Each row is a point on a landscape with many valleys, with its height.
A ball rolls from a point to the lowest of its 2 nearest points, and stops where none of them is lower. Distance is the straight distance between rows; heights are no part of it.
Z514: [101 111 158 103 104  93 146  45 129  99 136 136 150 106 163 112 161 110
 163  70 127 148 166 143 159  75 184 144 101 179 134 179 117 131]  h=7.45
Z935: [178 166  74 152 158 150 123 202 113 123 157 167 143 166 176 158 127 139
 109 139  87  85 106 128  98 118 164 117 147 140 125 144  70  75]  h=5.61
Z985: [ 72  56 141 122 177 148 151  80 123 118 132 141 108 142 134 166 156 136
 129 150 143 143 118  42 121  88 143 125 142 120 166  64 132 125]  h=2.81
Z929: [130 174 148 176 163 146  88 161 121 136 142 169 122  98 126 173  85 139
 181 133 158  48 147 112  70  87 149  76 138 108 106 110 100 128]  h=5.60
Z735: [161 112 116 147 137 108 173 101  89 153 110  74 103 146  97 157  80 117
 125  92 123 203 149 108  90 168  89  96 105 195 106  73 101 153]  h=2.90
Z421: [112 164 122  68 109 110 153 131 139 178 101 109 136 111  96  74 161 125
 117 144 130 169  70 172 176 114 110 108 145 117 108 137 142 168]  h=5.57
Z55: [158 138 127 168 181 109 116 139 111 112  77 143 119 127 101 174 138 153
 163 162 153  61 169 129  84  94 115  79 109 111 148 186 156 136]  h=6.04
Z768: [129 123 138 176 115 119 128  70 179  98 166 179 131 120 111 143  90  96
 100 114 132 127 196 156 138 137 152 149 135 138 153 137 121 104]  h=7.16
Z857: [127 133  86  71 103  82 138 129 123 121 154  88 109 146  83  96 153 182
 135 141  84 143 127 126 153 157  93 142 105 112 154 154 112 129]  h=2.98
Z756: [131 158 107 130  80 149 127  80 130 123 195 131 129 149 113 100  83 116
 151 118 133 154 105 129 154 113 182 103 132 147  84 108 117 135]  h=5.27
Z251: [135 159 165 163  73 144  96 172 105 124 156 116 141 102 140 122  80  97
  92 132 154  95 108 145 148 153  98 132  97 119 135  77 132 144]  h=2.99
Z374: [ 94 117 162 164 127 167 108 144 124 156 159 121  68  89 128 153 121  97
 143 117 117 128 103 116 117 156 120  57 133 146  93 101 139 178]  h=6.48
Z337: [152 177 143 145  89 131 129 155  98 139 109  74 142 133 135 107 167 109
 136 128 100 116 117 169 116 190 124 125 133 121 114 135 120 162]  h=5.07
Z184: [150 142  75 157  93 169 127 173 141  81  77 104 167 151 140 165 157 119
 116 114  52 105  85 155 126  68 177 154 126 111 113 159 147  91]  h=6.42
Z905: [118 135  75 122 105 110 113  98  87 141 166  84 101 112 104 132 121 148
 115 123 137 149 114 133 129 115  93  66 124 172 102  93 137 145]  h=6.43
Z76: [133 115 113 171  93 123 115 183 104  55 101 132 162  89 166 139 124 154
 130 103 105  90 171 161 121 122 117 176 120 104 175 198 143 106]  h=6.89
Z95: [151 132 177 123  93 158 135  61 134  78 108 128 146 151 127  93 170 125
 151 120 127 125 137 122 157  78 127 159 104 125 157 132 145 115]  h=5.40
Z286: [ 57 123 142  64 152 120 143 135 192 217 125 186 147 132 123 107  96 119
 100 107 114 137  93 104 156 140 109 135 155 103 145  49  96 132]  h=1.51
Z548: [155 119 120 181 155 187 128 123 133  56 141 181 163 140 156 189 176 142
 109 137  98 100 126 123 121  92 153 127 144 126 182 125 100  98]  h=4.19
Z419: [100 152 111 136  80  96 102 169  83 117 158  82 131 104 135  99 113 171
 115 141 130  96 154 151 137 114 146 133 124  77 110 180 137 125]  h=6.14
Z674: [ 86 126  97 115  99 118 152  77 147 135 149 123 111 132 122 101  93  82
 149 121 172 189  73 129 195 114 169  93 127 154 103 140 151 146]  h=5.73
Z614: [108 182  98 118  91 143 148 126  99 145 172 162 105 132 125  92  41  69
 142 137 162 149  92 113 212 130 141 146  59 108 127  84 129 130]  h=4.08
Z729: [132 101 120 141 116 123 139 204 110 151 178 139 127 151 137 103  96 133
 129 154 130 161  84 126 109 148 112 179  98 111 138 165  87 107]  h=6.00
Z810: [143 147 121  81 101  96 137  95 105 173 126  96 142 107 121 114 149 117
 120 108 167 193  82 164 159 107  99  82 123 194  88 111 147 160]  h=6.05
Z797: [145 127  93 144 106 120 166 100  84  98 140  65 108 142 130 117  58 109
 112  83 125 183 132 120 131 142 133  92 113 198 136  49  72 153]  h=3.45
Z620: [118 158 104 157 130 119 125 125 130 111 167 154 147  99 134 131 136 157
 153 135  93 101 183 156  95  38 140 159 176 108 141 147  92  93]  h=7.87
Z961: [164 199 154  98 155 167 115 145 138 166 100 150 129 132 118 132 131  76
  65 113 119  96 118 125 123 149 131 111 182 133 138  78 149 137]  h=3.21
Z267: [165 176 101 139  62 151 158 144 140 101  56 105 151 135 115 106 155 103
 156 112  55 101 118 156 150  76 185 160 133 102 121 174 130 114]  h=6.91
Z554: [ 90 171 161  74 150 162 135 120 189 143 110 194 149 148 128  92 104  96
 106 127 123 124  87  94 177 124 132 124 144  91 170  74 118 123]  h=2.13
Z625: [124  73 135  67 174 167 102 182 154 149 143 194  98 134 148 124 121 159
  87 132 127 130  46  98 135 175  80 105 114 122 156  95  96 150]  h=6.55
Z853: [ 70  68 127 110 137 146 157 104 139 130 114  91  65 146 111 107  63 100
 107 115 145 186 100  81 194 117 128 110  97 132 151  79 153 130]  h=3.77
Z340: [101 109 142 174 179 110 111 127  97 149 123 147 120 125 105 159 105 155
 205 151 170  72 168 111  64  80 130  84 103 103 128 159 138 132]  h=5.84
Z471: [143 102 141  86 101 126 154  71 184 158 146 135 119 112 112 111 116  71
 149  93 156 177 113 168 198 119 137 109  94 171  91 158 173 145]  h=6.19
Z532: [184 136 101 134 181 112 111 197  66 129  89 170 146 145 189 132 138 151
 113 150 166  91 117 118  80 166 105 139 145 137 148 165 116 102]  h=6.54
Z77: [134 122 144 106 141 115 139  62 154 104 168 134 149  75 134 120 164 142
 159  87 110 133 188 166  97  74 148 107 141 169  95 152 111 135]  h=7.67
Z342: [168 170 101 149 143 119 135  82  54 142 160  86 128 152 129 153  78 107
  92 103 119 143 119 137 109 151 175 108 111 165  98  37  77 164]  h=3.93
Z112: [103 110 187 165 138 189 108 130 121 108 160 133  94  83 128 157 126 111
 161  92 123 133 142 123  81  92 179  64 128 137  47  97 110 180]  h=6.87
Z599: [200 129 159 128 105 169 158  87 147  78  88 105 148 115 107 144 194 126
 106 123  97 135 146 166 135  67 128 128 134 132 116 161 144 140]  h=4.95
Z81: [108 141 125  78 163 164 101 103 127  98  95 154 123 173 125 111 168 151
  72 153 116  95 113 119 178  91 183 108 136  82 158 134 116 118]  h=4.52
Z861: [101 105 141  70 129 106 140 135 138 203  94  86 139 133  86 110 110 139
 129 124 157 199 121 144 133 169  49 134 127 107  88 115 166 140]  h=5.18
Z56: [157  95 105 130 117 162 117 180 118  51 125 140 122 151 153 120 156 135
  81 140  93 106  84 145 174  93 151 104  65 100 129 196 128  90]  h=3.27
Z703: [ 82  87 154 166 125  95 140 116 104 141  97  75 129  94 142 148  97 146
 201  75 174 166 186  96  74 101 103 101 132 153  73 143 142 124]  h=4.24
Z48: [129 169 103 134 137  86 153 168  92 140 113  87 128  77 113 156 144 183
 182 138 124  91 185 148  81 145  85 113 139  86 122 200 147 144]  h=5.16
Z799: [ 66  83 189 112 109 117 142 109 132 172 101  96 148 117 152 102 167  89
 154  72 155 181 100 113 147  80 116 117 114 150 119 136 137 130]  h=4.48
Z336: [ 99  69 135 128 151 123 143 114 178 102 123 105 138 102 137 109 181 128
 168 162 117 125 154 151 114 145 108 160 133 117 142 180 187 140]  h=2.76
Z268: [141 157  97  75 137 121 114 139 159 173 138 136 149 126  89 100 125 145
 110 154 121 128 115 161 121 119  74 155 154 127 134 116 168 100]  h=5.12
Z292: [137  76 153 124 143 208 109 143 159 107 205 153  86 140 154 157 122 125
 115 145 131 117  71  71 147 137 152 121  89 120 144 100 143 144]  h=7.08
Z142: [ 41  95 155  84 157 134  81 117 174 174 110 144 128 125 129  93 130 116
 110 121 155 126 105 139 153 143  91  96 144 118 113 103 186 135]  h=6.20
Z424: [148 135 132 134 108 133 143  76 195  73 136 169 117 127  94  96 132  68
 132 108  84 130 156 149 174 161 144 152  97 157 163 156 139 127]  h=6.90
Z159: [ 79  78 169  99 164 183 120 170 141 128 190 151  97 114 159 136 146  91
 127 138 104  77 116  79  91 119 144 141 107 105 155 105 165 146]  h=7.36
Z623: [141 155 125 100 132  81 120 109 116 153 123 107 104  91 131 137 177 148
 149  76 119 140 145 148  94 131 142  53 138 205  92 171  93 179]  h=6.95
Z892: [115  95  78 114 150  69 155 135 143 153 154 109 108 139 100 140 135 178
 180 161 115 172 144 110 107 160  79 157 115 126 129 167 114 115]  h=2.31
Z619: [173 166  66  95 138  97 137 162 132 131 129  98 152 106 125 131 159 164
 129 179 130  87 110 165 116 129 111 110 136 143 126 142 171 124]  h=5.42
Z762: [100 128 142  65 191 186 115 111 136 122 147 170 117 149 131 151 162 142
  67 153 123 100 108  81 142  70 162  90 146  87 151  86 140 126]  h=4.83
Z314: [108  81 125 126 149 117 158 104 165 176 154 115  89 121  79 130 134 127
 200 131  96 181 161 123  82 141 101 136 121 132  87 164 143 136]  h=1.59
Z724: [117 143 158  85  98  67 156 109 118 147  56 112 132 136 103  79 145 122
 122 131 134 164 150 151 178 182 106 169 113  82 147 162 104 144]  h=0.67
Z607: [186 150  79 161 107 158 128 181 157  96 149 151 164  93 131 166 117 137
  99 152 139 141  89 183 108  70 104 135 127 136 122 124 139  98]  h=3.02
Z318: [137 132 137 130 160 131 126 118 125 174 110 127  98 122  79 154 153 136
 159 123 139 145 109 111  93 162  37  65 113 158 111 105 135 150]  h=6.07
Z679: [120 120 117 148  77 129 110 160 171  85 165 132 148 111 140  92  94 105
 152 133 126 108 115 153 141 118 112 184  96 126 150 157 151  84]  h=7.28
Z222: [ 92 103 141 143 112  86 154  36 134 119 115 128 136 140 130 115 119 102
 124  70 164 175 165 111 176 101 162 126 112 173 142 128 113  92]  h=7.22
Z332: [172 174 117  95 146 117 142 131 131 165  89 111 122 151 110 109 174 156
 178 136  86 100 164 114  64 146 119 143 180 139 114 171 136 119]  h=5.23
Z624: [ 50 132 141  61 137 116 114 116 173 165 100 124 132 112 130  50 148 119
 132 121 146 147  80 142 170 112 138 101 153 107 101 139 160 152]  h=5.95
Z426: [ 97 110 111 135 112  48 167  90  81 149  95  68 131 125 103 127 112 145
  93 117 150 183 179 112 130  99 104 131 133 125 129 138 123 118]  h=2.50
Z300: [ 63  89 139  86 166 127 158 106 164 185 103 142 133 129 141 150 134 137
 104 139 143 160  76  77 138  99 115 124 160  96 151  49 109 123]  h=2.14
Z249: [ 62 104 128 128 121 100 132 146 132 174 147 113 108 147 127  86 101 101
 143 114 118 151 114 102 147 181 117 153 136 123 148 100 105 115]  h=3.03
Z273: [141 113 157 136 116 131 167 116  84 146  95 100 105 161 136 156  95 102
  90 158 156 173  78  91 152 182 134 149 105 119 145  39  98 164]  h=3.65
Z437: [ 83 106 119  88 173 151 125  73 123 129 193 164 118 141 108 111 152 126
  87 163 125 131 157 124 122  74 156 113 120 119 147 127 167 122]  h=5.11
Z406: [178 105  74 164 153 137 127 172 161  83 128 131 101 129 123 168 122 169
 176 162  94  96 153 152  71 138 160 122 114 125 102 186 121 131]  h=3.70
Z145: [133  96 140 164 121 122 149 102 137 141 150 113  90 132  87 140  75 128
 159 101 108 186 176 104  85 153 100 126 113 156  84 120  94 144]  h=2.30
Z789: [144 142 117 187 139 132  82 196  59 107 108 135 122 152 201 158 131 163
 122 133 139  62 140 127 116 178 143 122 137 133 124 153 114 128]  h=6.34
Z524: [152 141 137 152 153 149 111 159  98  81  66 107 141  85 121 168 155 147
 158 120 109  62 193 158  60  83 114 111 121  96 114 177 197 136]  h=6.29
Z854: [ 73  53 135 101 140 127 143  92 147 135  93  86  87 164  87  94 113 133
 145 132 123 207 118  99 146 126 132 135 106 106 120 134 147 140]  h=4.37
Z365: [ 89  49 133 154 133 113 174  99 145 134 135  72  98 114 108 127  72 119
 133  73 116 223 167 121 117  78 120 113 109 162  92 131 113 129]  h=3.08
Z75: [111 125 139 145 105  93 140  99  97 138 112 116 123 144 123  91 129 138
 156 102  86 123 194 131 142 151 156 184 152  98 150 204 107 148]  h=2.33
Z54: [115 102 149 148  86  88 167  94 115 157 104  68 147 154 136 115 137 139
 197 114 148 172 139 117 131 188 106 185 133 139 113 153 132 129]  h=5.21
Z333: [146 107 134 115 149  86 113  75 141  89 147 123 111  71  89 139 123 174
 183  99 134 109 206 142  83 133 130  87 132 167  66 142 106 150]  h=7.88
Z523: [131 123 135 129 163 111 134  95 159 173  95 149 141 161 127 139 130 147
 131 190 194 152 120 119 109 153 107 177 170 141 123 104 140 106]  h=4.46
Z246: [134 117 104 105 152 126 139 151  95 153 146 118  98 178 134 142 126 161
 138 148 119 122  88  34  87 176 141 151 142 133 158  56  78 137]  h=3.97
Z697: [180 112  92 123 126 165  89 176 147  82  94 173 143 118 131 163 111  95
  64 118 124 128  83 118  93 134 145 151 123 128 145 149 196  86]  h=3.99
Z123: [147 125  96 176 141 110 125 185 168 100 163 171 125  66 112 161  73 131
 120 141 116 131 167 189 104 124 109 143 113 117 126 162  83 111]  h=6.80
Z920: [155 129 183 164 117 146 111  96 158 137 144 156 116 108 118 148 133  79
 117  93 127 116 160 116 121 162  73 107 142 183 132  80 121 123]  h=3.80
Z808: [ 82 121 136 137  96 105 117  60 117  94 158 136 136 109 114 115 114 128
 103  95 154 136 154 113 178  67 127 100 115 141 137 103 135 109]  h=6.97
Z295: [121  87 116  98 122 132 110 154 159  74  93 107 135 121 142 109 168 153
 131 176 133 114 104 147 154 130 136 160 114  89 154 183 193 133]  h=2.17
Z209: [136 134 153  47 166 107 132 107 160 144  77 121 147 122 102 102 182 144
 131 111 101 122 196 123  91 121  92 144 173 125 137 177 172 126]  h=4.89
Z79: [140 112 157 128 143 148 124 168 187 143  87 178 139 146 135 132 114  92
  93 158 151 137  77 134 149 186 100 171 128 108 169 104 127 122]  h=4.49
Z520: [167 125 100 155 159  80 111 171 124 118 162 183 122 114 125 158  62 151
 141 154 187 108 154 146  73 134  97 116  94 148 112 157 109  92]  h=6.59
Z483: [171 148 136  97  96  99 167 119 166 160 151 100 151  78 133 134 157 125
 155 105 120 176 112 172 135 123 134 100 125 204  87 172 116 174]  h=6.53
Z503: [126 134 103 123 103 101 171 101 154  95 143 127 164  98 114 103 150 136
 132 146  81 103 180 159 135  57 153 174 132  98 154 188 117 104]  h=7.63
Z633: [141 166  99 154 147  74 123 196  53 160 133 109 145 103 142 154 124 159
 137 158 147 116 158 160  63 155  75 147 111 104 138 156  98 129]  h=5.51
Z539: [127 138 144 171 128 157 113 162 166 113 178 184 119  87 119 148  75  88
  89 115  86 122 150 169 121 130 149 127 132 119 132 134 103 122]  h=7.05
Z578: [ 61 108 176 152 124 179 125  99 139 123 193 139 133 105 156 119 133  80
 181  86 121 124 133 107  94 113 186 105 153 148 113 106 130 150]  h=6.96
Z297: [160 140 121 114 114 163 118 209 111 151 138 121 120 172 125 121 121 124
  88 147 101 122  73 119 127 146 114 138 115  90 126 123 125 117]  h=5.63
Z814: [155 162 141 106 161 132 132 103  85 196  79 123 108 185 108 125 140 163
 147 138 136 117 152  78  76 140 152 147 180 120  99 129 120 130]  h=5.53
Z832: [133 154 138 190 147 173 123 119 122  84 160 165 154 120 170 205 154 137
 112 129 122  93 128 111 147 100 174  83 165 107 136  82  63 139]  h=4.63
Z216: [121 162 130 150 143 135  88 146  87 101 173 145 116  97 120 169  79 156
 137 107 147  78 163 107 111 104 183  86 162 114  73  68  72 123]  h=5.32
Z840: [133 139 172 132  86  96 138 108  83 128 109  96 163 103 160 113 143 171
 182  60 110 127 194 147 132 120 146 163 150 133 106 196 110 157]  h=2.97
Z880: [ 83  93 158 155  87  90 161 113 114 152  88  66 135 136 168  99 138 111
 196  82 155 194 113 101 122 146 137 131 135 177 122 138 113 133]  h=5.15
Z615: [135 186 102 156 120 154 107 179 109 107 155 156 139 125 169 152 120 109
  60 149 155  91  85 155 177 116 172  81 128 115 120 124 109 124]  h=1.68
Z616: [169 152 180 139 119 128 122 103 159 152 111 150 162 110 126 139 174 104
 137  85 130 132 157 135  95  95  93 138 158 177 131 133 142 103]  h=4.17
Z198: [176 129 126 161 172 158 133 188 145 135 152 187 111 130 146 165 132 111
 110 142  95 105 111  99  85 150 118 141 133 143 161 123  89 103]  h=5.28
Z244: [101 127 118 160 128  83 148 128 104 126 119  78 133 101 116 163 122 167
 214 121 180 122 174 120  73 169  69 106 121 127  97 141 133 132]  h=4.74
Z925: [167 169 143 155 131 135 136 163 161 192 128 120 129 113  90 136 123 103
 185 135 126 134 128 146  53 152  60 114 128 158  96 120 139 145]  h=5.79
Z235: [148 150 132 161 113  90 110 106  82 114 101  97 130 104 135 146 109 169
 144 132 173 112 171 152 114 122 159 110 159 131  61 134 115 151]  h=6.16
Z361: [129 137 123  94 143 178  99 135 158 101 108 168 148 135  98 126 132  75
  71 107  92 110 131 133 101  89 166 152 144 104 169 122 195  95]  h=4.41
Z375: [118  76 139 127 171 143  95 170 112 111 101 162 110 169 185 107 118 171
 140 143 123 106 125  97 122 186 158 183 151 105 169 178 125 136]  h=4.96
Z960: [137 169 147 165 149 146 111  96 119  89 180 164 132  99 129 182 119 127
  97 101 151  96 160 105 137 109 152  61 150 146 116  66  96 144]  h=4.99
Z57: [ 91 105 113 132 105 104 112  96 128 135 176 109 129 102 104 123 142 146
 135 110 128 138 154 126 128  89  71 106 127 149 122 122 153 108]  h=6.70
Z329: [145 167  96 144 119 112 129 142  66 124 106  41 122 175 144 140 161 152
 143 154 107 105 118 159 124 203 135 108 111 126  82 132 105 153]  h=4.57
Z478: [ 85 148 151 154 124 149 112 115 134 134 151 127 135 101 161 104 160  94
 142 120 121  99 129 126 128 105 161 111 186 131 133 139 142 135]  h=6.66
Z492: [191 197 115  78  84 121 142 101 116 113  78  87 161 161 119  86 167 144
 136 149 147  95 106 146 165 122 158 139 125 133 110 131 149 122]  h=5.17
Z821: [171 184 140 109 158 184 130 119 146 174 161 178 112 119 102 161 107  74
  75 133 115 138 129 128 155 117 126  75 161 135 119  98 148 157]  h=3.61
Z17: [153 120 151  87 119  97 165 121 159 146  49  90 148 140 107 112 156 158
 127 161 129 175 136 143 136 184 104 172 154  96 128 167 131 165]  h=1.42
Z174: [160  90 135 142 136 153 122 179  76  87  89 153 129 192 173 116 145 180
 122 138 114 106 106 106 156 141 152 174 132  91 158 186 102 107]  h=5.24
Z886: [183 193 138  81  90 132 133  77 108 104  84 122 132 175 111  73 161 137
 155 100 107 106 139 106 169  97 168 154 116 129 121 151 118  91]  h=5.58
Z858: [102 113 172 132  90 104 118 131  57 141 125  77 150  93 144 120  91 163
 174  61 140 171 182 132  81  77 153 145 161 118  71 147 107 143]  h=3.60
Z991: [ 97 135 118 141 143 104 110 151 101 179 163 137  97 132 130 142 101 130
 118 139 137 113 131  86 106 149 123 125 139 131 140  90 105 124]  h=3.55
Z279: [102  83 110 149 101 117 109 132 153  91 223 136 134 103 111 122 118 160
 162 128  97 131 144 148 124 114  77 140  89 132 135 140 126 107]  h=6.98
Z547: [169 133  79 154 144 187 109 206 116 114  90 141 142 175 165 192 141 127
 100 124  87  74  87 114  84  99 164 148 148 125  94 151 139  67]  h=5.96
Z61: [ 84 102 128  79 164 131  66 158 158 130 122 168 125 127 150 121 113 164
  88 138 170 121  79 124 153 186  65  98 118 128 154 100 148 127]  h=6.39
Z346: [ 80 156 149  83 156 135 122  80 140 154 134 141 141 133 149  87 174 100
 136 107 146 148  92 117 157  96 188  81 183 135 118 137 150 141]  h=6.30
Z307: [ 53 102 129 123 107  65 136 107 155 181 124 122 118 128 115  69 127  75
 145  76 131 160 136 132 188 171 125 121 109 130 120 123 131 110]  h=2.38
Z811: [ 93  93  98 123 137  94 163 118 108 149  96  73 106 150 121 115  62 124
  77 132 159 181 131  92 151 121 109 120 129 144 145  73 134 105]  h=3.19
Z865: [123 138 167 148 113 118 156 109 102 142 140 145 101 135 140 143  78  59
  87 121 154 125 113  87 170 196 154 116 115 139 153  50 103 171]  h=3.06
Z646: [105 106  91 162 148 123 151  55 127 105 132 121 112 159 118 163 137 148
 113 151 156 163 101  73 144 122 146 103 150 170 149  88 114 128]  h=3.41
Z895: [170 167 131 166 102 164 125 193 142 142 114 103 124 102 109 150 137  95
 126 124  91 135 131 171  78 151  90 119 138 126  95 127 139 146]  h=5.52
Z777: [115 141 110 127 111  99 101 107  55 143  90  74 115 160 152 118 120 156
 116 143 177 106 130 102 129 142 179 117 155 125 115 116 143 140]  h=5.85
Z293: [172 141 132 165  99 158 118 129 150  84 122  94 127 133 113 157 155 144
  93 133  91 110 140 177 157  97 154  98 116 117  77 159 116 136]  h=4.43
Z207: [153 150 151 164 106 165 120 156  60 110  74 146 137 194 190 137 159 149
 115 130 119  59 107  99 190 152 160 161 123 105 165 101  97 131]  h=5.65
Z934: [151 140  93 151  83 124 131 138 141  58 121 111 111 127 132 132 155 126
 101 163 111 107 103 168 197 123 154  99  83 111 142 168 119 135]  h=3.88
Z149: [114 111  97  85 120 151 153 132 112 136 164 107  77 177 108 117  92 142
 128 123  93 146  71  44 136 153 153 127 122 136 150  47 104 130]  h=4.38
Z190: [124 170 103 103  95 124 142 109  81 131 151 108 104 180 113  92 104 129
 126 127 119 134  95  83 163 130 178 128 104 126 130  77  93 109]  h=4.82
Z587: [ 99 112 136 148 147 129 130 157  97  96  81 127 147  82 146 142 171 130
 135 114  90  87 202 170  83  95 107 157 138  92 160 194 188 152]  h=6.57
Z691: [154 143 111 110 117 161 116 112 154 138 151 104  97 161 104 103 128 123
 127 158 114 126  95 142 135 127 162 110 144 130  92 141 181 144]  h=5.66
Z111: [169 105  59 148 130 111 123 178 150  81 127 162 152  87 154 144 129 124
 114 143 143 111 104 143  85  99 125 152 136 152 145 180 169  88]  h=3.54
Z657: [190 144  80 156 120 127 136 152 122 112 139  89 109 163 124 157 135 173
 155 181 101 113 131 159 102 189 136 123 109 126  74 157  97 141]  h=4.13
Z508: [135 157  88  85 123 148 122 185  87 138 152 138 101 163 119  90 116 135
 100 138 105 136  54 115 185 146 135 129  67  97 154  99  77 113]  h=5.26
Z866: [127 139 145 134  91 106 143  99  92 149 107 117 116 143  96 117 133 129
 106 131 119 158 156 119 150 122 140 157 144 101 140 158  83 130]  h=1.62
Z805: [119 113  99  98 164 111 108 110 133 102 102 168 125 154 137 128 169 177
  83 182 149 140  96 131 171 117 137 129 130  95 179 150 102 109]  h=4.21
Z992: [166 141 126 157  84 117  91 139 113  49 135 116 157 102 125 144 113 192
 151 107 120  87 200 158 109 122 117 180 124 108 129 143 102 111]  h=7.17
Z998: [121 121 181 153  99 141  87 137 158 132 136 114 136 108 126 124 116  95
 108 111 150  93 138 129 140 174  61 122 112 144 138  96 170 123]  h=3.44
Z699: [125 108  93 130 150 116 109  81 177  92 137 162 120 152 130 137 149 136
 108 170 169 142  96 135 173 155 125 110 143 158 166 116 140 130]  h=3.87
Z747: [141 130 138 144 137 170  96 181 121 127 146 106 107 123 119 141 156 147
 122 137  92 110 131 130  80 120  95 118 113  94 116 158 161 113]  h=5.86
Z321: [145 155  82  75 140 155 119 135 193 133 121 171 161 123  80 120 117  93
  83 127  96 149  93 148 142  97 113 155 148 116 169 117 177  95]  h=4.80
Z700: [120  97 167 155 145 183 126 166 176 115 113 172 119 143 137 129 152  87
 116 135  83 120  92 105 119 173 127 161 140 106 189 119 114 139]  h=4.87
Z188: [153 108 149  87 106 141 158  88 218 108  98 136 135 101  96  78 138  65
 155 108 112 140 124 165 191 137 104 142  84 158 131 163 187 130]  h=6.58
Z917: [188 187 114 131 152 105 113  84  65 152 131  90 158 135 134 124 126  98
  84 156 132 122 105 173 121 161 138 139 104 124 113  70 122 160]  h=4.36
Z682: [115 129 149 141 111 142  86 174  68 105 109 103  99 168 160 127 154 151
 117 116 124  79 111  88 149 205 128 118 113 113 158 105 109 149]  h=6.03
Z968: [111 154 117 133  74 116 128 117  89 151 168 127 141 116 119 104  55  73
 126  94 163 130 112 131 178 145 103 137  73 143 131  56 134 121]  h=3.56
Z535: [118 104 102 188 164 102 118 128 139 121 169 178 103  94 112 192  45 135
 140 135 175 139 149 128 113 145 113 103 109 155 109  85  81 115]  h=6.78
Z258: [134  94 105 153 167 109 157 117 182  94 139 138 137  80 125 147 146 141
 179 168 105  94 192 148  77 121 126 143 134 149 131 185 146 128]  h=3.24
Z63: [166 168 100 157 118 184 137 190 133 137 194 171 148  98 139 176 103 110
  83 144 130 136  75 168 144  90 104  98 127 118 128  80 102 126]  h=2.43
Z380: [ 53  80 141  71 167 102 125  82 122 157 128 123 108 152 102  81 134 131
 127 123 119 164 165 111 118 104 150 133 139 108 124 149 148 129]  h=4.81
Z18: [113  85 156 100 120 185 116 164 157 154 164 158  81 129 122 136  95 107
 113 124 114 123  65  84 172 189  95 130  99 122 154  83 132 162]  h=6.79
Z379: [146 152  94 154 116  90 104 134 113 118 154 119 156 103 145 140  88 159
 146 167 193 107 157 165  96 126 131 147 135 143  87 118 118 126]  h=6.40
Z390: [108  76 114  84 140 156 103 177 124  67 125 142 140 123 146  86 157 127
  92 140 113 107  92 153 129  87 146 136  86  96 164 191 180 109]  h=2.70
Z315: [114  93 150 117 189 129  87 127 152 135  80 163 123 154 159 126 129 157
 144 160 150  98 146  96 106 170 113 164 157 116 156 136 158 106]  h=4.71
Z803: [186 176  91 115 126  93 117 101  84 102  87 100 175 169 149 111 158 148
 108 174 128  96 118 169 154 166 148 172 122 125 153 103 122 133]  h=4.76
Z711: [144 200 166  95 124 159 130 122 149 140  86 160 150 172 140  99 127  95
  93 131 135 102  86 107 158 161 173 134 158 107 157  75 119 141]  h=2.72
Z546: [145 163 140 144 105 139 121 169 120 127 180 163 133 123 163 155  87  72
  80 141 164  83  94 102 168 165 152 128 114 120 160  76 122 142]  h=2.42
Z906: [153 150  97 139 119  92 125 191  83 132 131 113 141 111 140 134 122 177
  91 175 133 114 137 170 109  82 115 158 127  72 115 192 122 107]  h=5.83
Z219: [140 144 158  66 112  84 127  80 162 149  93 125 182 132 129  77 180 129
 142  96 143 128 145 128 143 113  95 160 168 150 136 137 150  94]  h=4.54
Z545: [ 94 132 189 105 119 104 144 107 174 167  86 161 118 135 107  75 123  69
 107  87 119 158 140 142 199 170 110 139 103 115 133 133 101 127]  h=1.64
Z351: [117  70 135 160 164 161 128 116 138  89 160 171 140 136 143 162 174 142
 137 146 109 117 160 121  85 100 112 162 112 133 189 140 117  96]  h=3.78
Z3: [139 111 138 145 118  94 142 124 134 202 124  92 152 143 125 125 114 109
 159 145 179 164 143 145 101 164  71 181 129 126  92 101 155 109]  h=4.78
Z465: [152 112 151 109 152 142 129 145 132 153 101 140 155 161 155 142  97 130
  90 194 185 148  67 111 118 182 108 178 129 116 152  58 114 131]  h=4.16
Z543: [ 75  60 188 155 124 134 165  97 130 149 134 110 123  92 140 134 123  92
 147  77 138 209 132 125 109  73 144 103 113 157  88 111 125 148]  h=3.81
Z583: [104  83 145 170 159 146 120  71 100 108 135 144 126 119 138 178 178 167
 162 153 145 118 167  93  84  79 101 126 127 133 150  97 136 119]  h=3.36
Z510: [148 182 126 108  89 102 171 110 151 125 126 120 167  92 134  74 151 103
 141 118 103 106 133 158 148  46 166 158 160 123 121 184 145 111]  h=7.35

Where does a ball stop that starts at each point below?
Z619: Z615
Z318: Z295
Z747: Z295
Z297: Z724
Z814: Z546
Z886: Z314
